Points on a hilly landscape, in no order, each with its height.
A ball rolls from a point to the lowest of its 2 nearest points, and stops where none of them is lower. Distance is the straight distance between rows; heights are no part of it.
q_976 height 218: 13 -41 12 -3 -14 7 -6 -18 27 -67 4 26 0 22 27 -41 30 12 4 9
q_829 height 45: 2 19 -24 13 12 11 2 0 -6 20 -18 -39 -30 -8 -18 68 -13 -4 -20 2
q_78 height 378: 12 -5 -23 -3 -7 -9 46 -5 -41 54 -13 -13 -27 8 -21 34 -24 -2 -27 5
q_451 height 496: -14 6 -7 19 -4 16 -48 34 -19 19 5 -19 -28 14 -27 24 -37 23 2 30
q_549 height 340: 2 17 32 5 14 28 -3 -5 8 8 23 15 13 1 -14 30 -6 4 13 -3
q_600 height 346: 1 8 -13 1 3 -3 22 9 -21 41 5 -3 1 3 -28 38 -14 0 -16 -9
q_822 height 357: -26 -32 38 -1 -25 16 16 -8 17 -29 15 20 22 15 27 -42 -11 10 6 -14
q_309 height 622: 9 11 4 3 6 10 -19 -5 43 -11 3 12 33 7 -8 -13 38 -3 16 0
q_565 height 235: -17 13 -2 1 11 -5 -6 -31 -16 -25 8 2 -15 6 21 9 -4 -2 -2 -9
q_699 height 93: 0 -17 10 2 -3 -25 -14 8 -47 14 0 5 -28 -28 9 -26 -35 11 5 30
q_8 height 770: 38 -6 -9 11 3 34 44 9 -38 67 -19 -20 -19 24 -8 66 -9 20 -8 -5
q_692 height 172: -19 -8 -6 -3 4 -21 -24 36 -15 24 6 15 17 10 -23 6 -7 3 -3 -11
q_856 height 367: 1 -9 10 -8 -6 -21 2 -21 1 -7 -11 16 -8 -22 -10 -19 -15 -37 -10 19
q_779 height 344: -31 4 -11 -25 -16 -4 8 -25 24 -51 -7 1 -8 18 -21 13 6 -18 -16 -17
q_768 height 461: 5 -13 23 18 14 6 -17 12 -4 41 -4 15 2 -4 2 12 -23 -9 7 10
q_810 height 329: -11 -3 -19 -10 -7 -36 8 -3 -22 7 -15 9 -14 -7 -11 -3 -20 -34 -27 4
q_784 height 219: -15 -5 -21 -27 -30 -9 4 16 -32 -45 -1 -2 -24 -28 -2 -33 -6 -2 4 0
q_783 height 354: 14 -16 2 -14 -4 -17 34 14 -20 51 3 -3 0 -29 -10 -29 -12 -12 19 0
q_446 height 223: -22 -26 -11 -18 -9 -30 -32 28 -6 -16 -15 4 -13 0 -28 -23 -12 -31 5 12
q_269 height 372: 3 32 19 4 24 28 -23 8 14 -5 26 13 27 26 -17 47 12 2 2 -15
q_486 height 448: -13 24 -35 -41 -17 -23 11 -2 17 -59 -3 -10 6 27 13 -35 43 -25 -4 -20
q_12 height 670: 12 -20 36 8 -13 -2 -6 -14 56 -28 -4 15 40 35 32 -68 30 -2 6 24
q_826 height 383: 15 9 -6 3 12 -12 31 -19 -13 39 -3 6 3 -6 4 14 -2 -13 -11 -9
q_168 height 234: 2 -5 -16 -19 7 -44 -5 33 -13 36 4 8 23 -7 -24 -16 5 -8 0 -12
q_815 height 384: 15 15 47 14 3 28 7 -33 46 -28 23 7 42 21 34 -31 26 27 12 12
q_357 height 321: -1 -18 15 -28 -30 -7 17 1 3 -43 12 11 13 -16 20 -70 9 -7 17 4
q_284 height 145: -25 -4 -29 -6 -25 6 -9 18 -13 -27 -13 -24 -34 -27 -22 -4 -15 0 4 11
q_297 height 377: -14 23 -38 -27 -1 -13 2 -4 28 -52 2 -23 10 15 -9 -3 45 -6 -3 -29
q_526 height 430: 8 -16 51 17 2 36 -8 -25 37 -29 14 12 22 1 23 -17 8 8 14 7
q_559 height 740: 17 27 -9 19 36 7 -12 4 2 28 9 0 20 8 23 24 25 1 9 -22
q_384 height 399: 10 -9 14 0 -16 3 28 -5 -16 5 9 9 4 -52 11 -30 -13 17 7 5
q_56 height 534: -5 -27 2 -2 8 12 -45 6 11 -44 13 4 -9 16 -37 12 13 0 17 16
q_643 height 724: 20 15 10 18 27 -5 -31 12 10 23 8 25 41 9 20 -3 27 9 9 -8
q_899 height 143: 7 -7 5 7 -10 -12 -4 -1 -33 26 -5 8 -27 -25 -23 6 -35 10 -15 34
q_280 height 762: 39 1 -13 16 23 13 25 4 -34 61 -1 -5 -2 -3 7 43 7 17 -1 -13
q_830 height 403: 9 -11 -31 15 -7 -16 -9 27 -32 62 -24 -22 -33 11 -23 24 -34 -1 -24 31
q_220 height 366: -5 -26 16 -17 -27 -2 7 17 -4 -14 1 7 0 -43 -5 -51 -14 1 21 9
q_685 height 520: 21 29 18 7 9 5 50 -48 23 31 -16 0 11 2 42 17 8 -2 -14 -22
q_393 height 404: -3 -29 47 -2 -23 17 24 -33 34 -53 19 12 25 19 31 -51 6 12 -6 3
q_412 height 435: 19 18 -23 4 16 -25 8 -13 7 18 -17 0 9 -13 19 -12 25 -25 -8 -9
q_102 height 485: -3 16 -12 -6 -7 -5 18 -19 12 -16 -14 -3 0 -24 24 -23 15 -12 2 -14
q_338 height 708: 21 -3 37 20 27 0 -23 -8 14 13 14 17 30 -3 37 -24 12 3 18 7
q_430 height 142: -5 12 -39 -8 -5 -4 25 4 -17 17 -12 -42 -30 -26 -28 28 -13 -7 -13 0
q_813 height 211: 8 6 -10 -16 6 -21 -19 -14 -15 -42 20 12 0 -16 -25 -6 16 4 -5 13
q_247 height 318: 0 29 -42 -13 11 -14 33 -7 5 14 -13 -41 -4 -13 7 18 23 -11 -6 -39
q_438 height 305: -17 23 -41 -23 7 -18 1 -1 -10 -41 11 -26 0 -3 -11 5 19 -6 -8 -24
q_548 height 776: 17 15 -21 15 1 21 19 22 -37 54 -4 -25 -21 19 -15 68 -24 32 -24 -1
q_651 height 373: 19 -3 14 -18 -29 3 39 -27 56 -77 -1 -11 -3 56 40 -67 53 17 3 32
q_774 height 434: 1 -27 44 4 5 -7 -3 5 13 37 5 19 21 -7 4 -25 -24 -16 16 7
q_778 height 398: 9 -24 27 6 11 -7 26 -3 -17 46 13 -3 4 -17 20 -28 -26 -10 18 3
q_641 height 69: -21 -5 -6 -13 -18 -2 -8 18 -27 -5 12 -16 -34 -21 -34 -20 -32 5 17 24
q_583 height 394: -1 16 -8 -26 -20 -9 21 -24 29 -57 -2 8 12 20 14 -44 38 0 -2 -6
q_933 height 437: 12 -2 7 10 -8 0 25 -14 5 0 -6 6 13 -36 42 -41 8 1 4 -7
q_724 height 257: 6 11 9 -16 5 -7 0 -22 -1 -34 35 20 22 -1 -8 -26 22 17 10 0
q_723 height 278: -9 23 1 5 -1 21 -4 -2 14 -8 -7 2 3 0 -29 60 -2 0 -25 -11
q_560 height 646: 23 -8 24 1 0 1 -24 -12 46 -32 6 25 33 18 0 -40 41 9 14 23
q_472 height 287: -4 16 18 1 8 30 30 -13 8 26 16 -11 4 -9 3 15 -10 1 22 -20
q_925 height 144: -19 4 12 9 0 50 -20 -1 24 -37 0 -1 -5 15 2 39 10 17 19 -20
q_21 height 374: 1 -9 -33 -1 7 -40 -7 19 -34 40 -16 -17 -26 -1 -21 11 -22 -26 -20 16
q_635 height 325: -23 22 -2 -11 -14 11 11 -17 32 -28 -14 11 11 8 -22 40 10 4 -28 -27
q_398 height 423: 0 -3 9 12 -12 23 8 5 -3 10 -3 6 -8 -40 -6 2 -13 16 8 5
q_522 height 121: 17 7 -46 13 15 -5 2 29 -20 40 -6 -51 -11 -3 -34 63 -10 0 -32 8
q_129 height 147: -24 -43 3 -18 -10 -12 -31 25 8 -29 1 19 0 23 -11 -36 1 -11 21 -4
q_264 height 232: -20 8 2 7 -12 47 -19 11 23 -26 -12 -8 -16 -3 -30 54 -6 12 0 -4
q_286 height 303: -30 -31 20 -1 -12 -12 -4 2 -4 -15 4 24 11 18 33 -41 -20 -10 5 -12
q_618 height 104: -24 -28 16 -6 3 -20 -43 45 -12 33 -6 6 -6 8 -25 -6 -32 4 13 13
q_330 height 507: -23 -19 -2 4 -5 3 -63 41 -6 -5 0 -12 -22 13 -48 15 -22 12 8 32
q_281 height 239: -26 -27 -7 -10 -18 -17 -10 5 8 -36 -17 19 1 18 25 -44 3 -28 4 -12
q_278 height 314: -5 19 -9 4 9 13 2 26 6 29 6 -10 16 10 -38 62 -6 -7 -18 -18
q_134 height 320: -12 17 -16 9 16 -4 -16 -25 9 -35 -8 2 -3 17 41 7 23 -1 -1 -23
q_419 height 238: -17 7 -47 -12 1 -31 -20 24 -29 -29 11 -25 -2 -7 -28 13 2 3 -23 -4
q_327 height 322: 5 19 24 -4 7 -3 10 -27 18 -27 33 13 35 24 25 -50 27 15 15 5
q_358 height 298: 15 -7 -6 -13 2 -34 9 17 -11 32 -2 9 17 -27 6 -42 9 -11 12 -6
q_909 height 753: 20 12 -3 24 26 12 -8 18 -29 41 11 3 3 -7 16 32 2 21 10 -10
q_934 height 236: 0 18 -40 -19 -6 -12 33 11 -8 12 -6 -35 -6 -34 -19 1 10 -20 0 -21
q_235 height 309: 16 -15 3 -25 -24 5 26 -27 34 -80 12 12 -3 35 30 -56 45 19 0 9
q_374 height 692: 9 -18 37 11 13 -9 -17 -17 28 -11 7 10 29 8 40 -55 9 -12 12 15
q_807 height 282: -29 -3 -23 -13 -6 -25 -10 2 -2 -26 -8 4 -3 10 -20 0 -5 -32 -18 -6
q_377 height 56: -16 -27 8 10 -7 25 -14 -13 30 -48 -8 14 -1 24 34 -16 17 7 15 -13
q_196 height 189: 17 5 -7 19 -5 8 14 -14 -26 26 -23 2 -27 -30 0 35 -19 11 -24 15
q_93 height 180: -5 11 -36 8 16 -16 -22 23 -24 8 10 -30 -4 -8 -35 41 -8 5 -23 7
q_499 height 519: -8 -22 7 7 13 4 -62 33 5 -9 -1 8 -1 6 -31 17 -1 1 15 15
q_648 height 176: 1 7 5 -2 -2 -11 -7 -11 -30 -11 19 15 -11 -22 -28 10 -17 17 -13 23
q_30 height 451: 2 -13 21 16 -2 28 -15 -8 21 -15 -4 12 4 -22 4 -3 0 3 17 7
q_373 height 146: 2 20 -11 11 17 17 11 -18 9 15 -20 -24 -20 -18 10 42 -1 -9 1 -16
q_801 height 46: -9 -10 32 4 -1 -2 -38 39 -12 41 2 26 1 17 -34 26 -40 14 -5 20
q_665 height 222: 15 18 8 5 21 26 34 -20 -1 43 0 -28 -17 -4 7 43 -10 -7 15 -15
q_936 height 165: -8 0 -2 3 3 -17 5 -17 -36 -9 7 8 -19 -15 26 -17 -20 -1 -2 5
q_382 height 590: -4 30 1 -7 7 6 16 -14 37 6 6 -1 28 7 -6 -4 23 -11 9 -17
q_520 height 271: 0 3 -12 -31 -23 -18 10 5 -23 -49 13 11 1 -20 13 -51 17 1 10 -6
q_250 height 480: -7 3 5 21 9 17 -26 12 -10 20 -3 -6 -21 -2 -11 34 -24 -2 5 13
q_763 height 474: -8 18 12 11 9 0 23 -42 20 3 -19 4 -1 7 47 12 -1 -13 -13 -24
q_452 height 429: 30 -20 -9 29 1 10 -1 22 -38 73 -30 -9 -32 9 5 31 -26 13 -5 22
q_24 height 555: 15 37 9 4 14 12 32 -23 36 36 -4 0 25 12 13 18 17 -12 -1 -22
q_483 height 408: -1 19 6 17 10 -8 -1 -36 22 -17 -13 20 19 15 56 -14 19 -1 -14 -10
q_789 height 783: 32 10 -21 9 1 9 0 31 -41 64 9 -38 -25 12 -40 47 -28 33 -19 33
q_198 height 449: 27 -22 31 31 9 14 -15 26 -26 67 -19 13 -17 -1 14 23 -38 11 0 25
q_90 height 229: -36 -11 -9 3 -6 28 -7 2 17 -37 -6 -5 -11 15 21 1 9 6 23 -30

Where does a ball stop that starts at each point below?
q_499: q_801
q_486: q_829
q_8: q_699
q_12: q_699
q_526: q_699

Call two points neighbours if one is among the 2 nearest of the other. Go from one point of each pair to the other, from neighbour to neighbour, staying as low as possible. Name the highest point that can't be avoided.
q_829 / q_801: q_768
q_377 / q_829: q_269
q_129 / q_925: q_779
q_377 / q_925: q_90
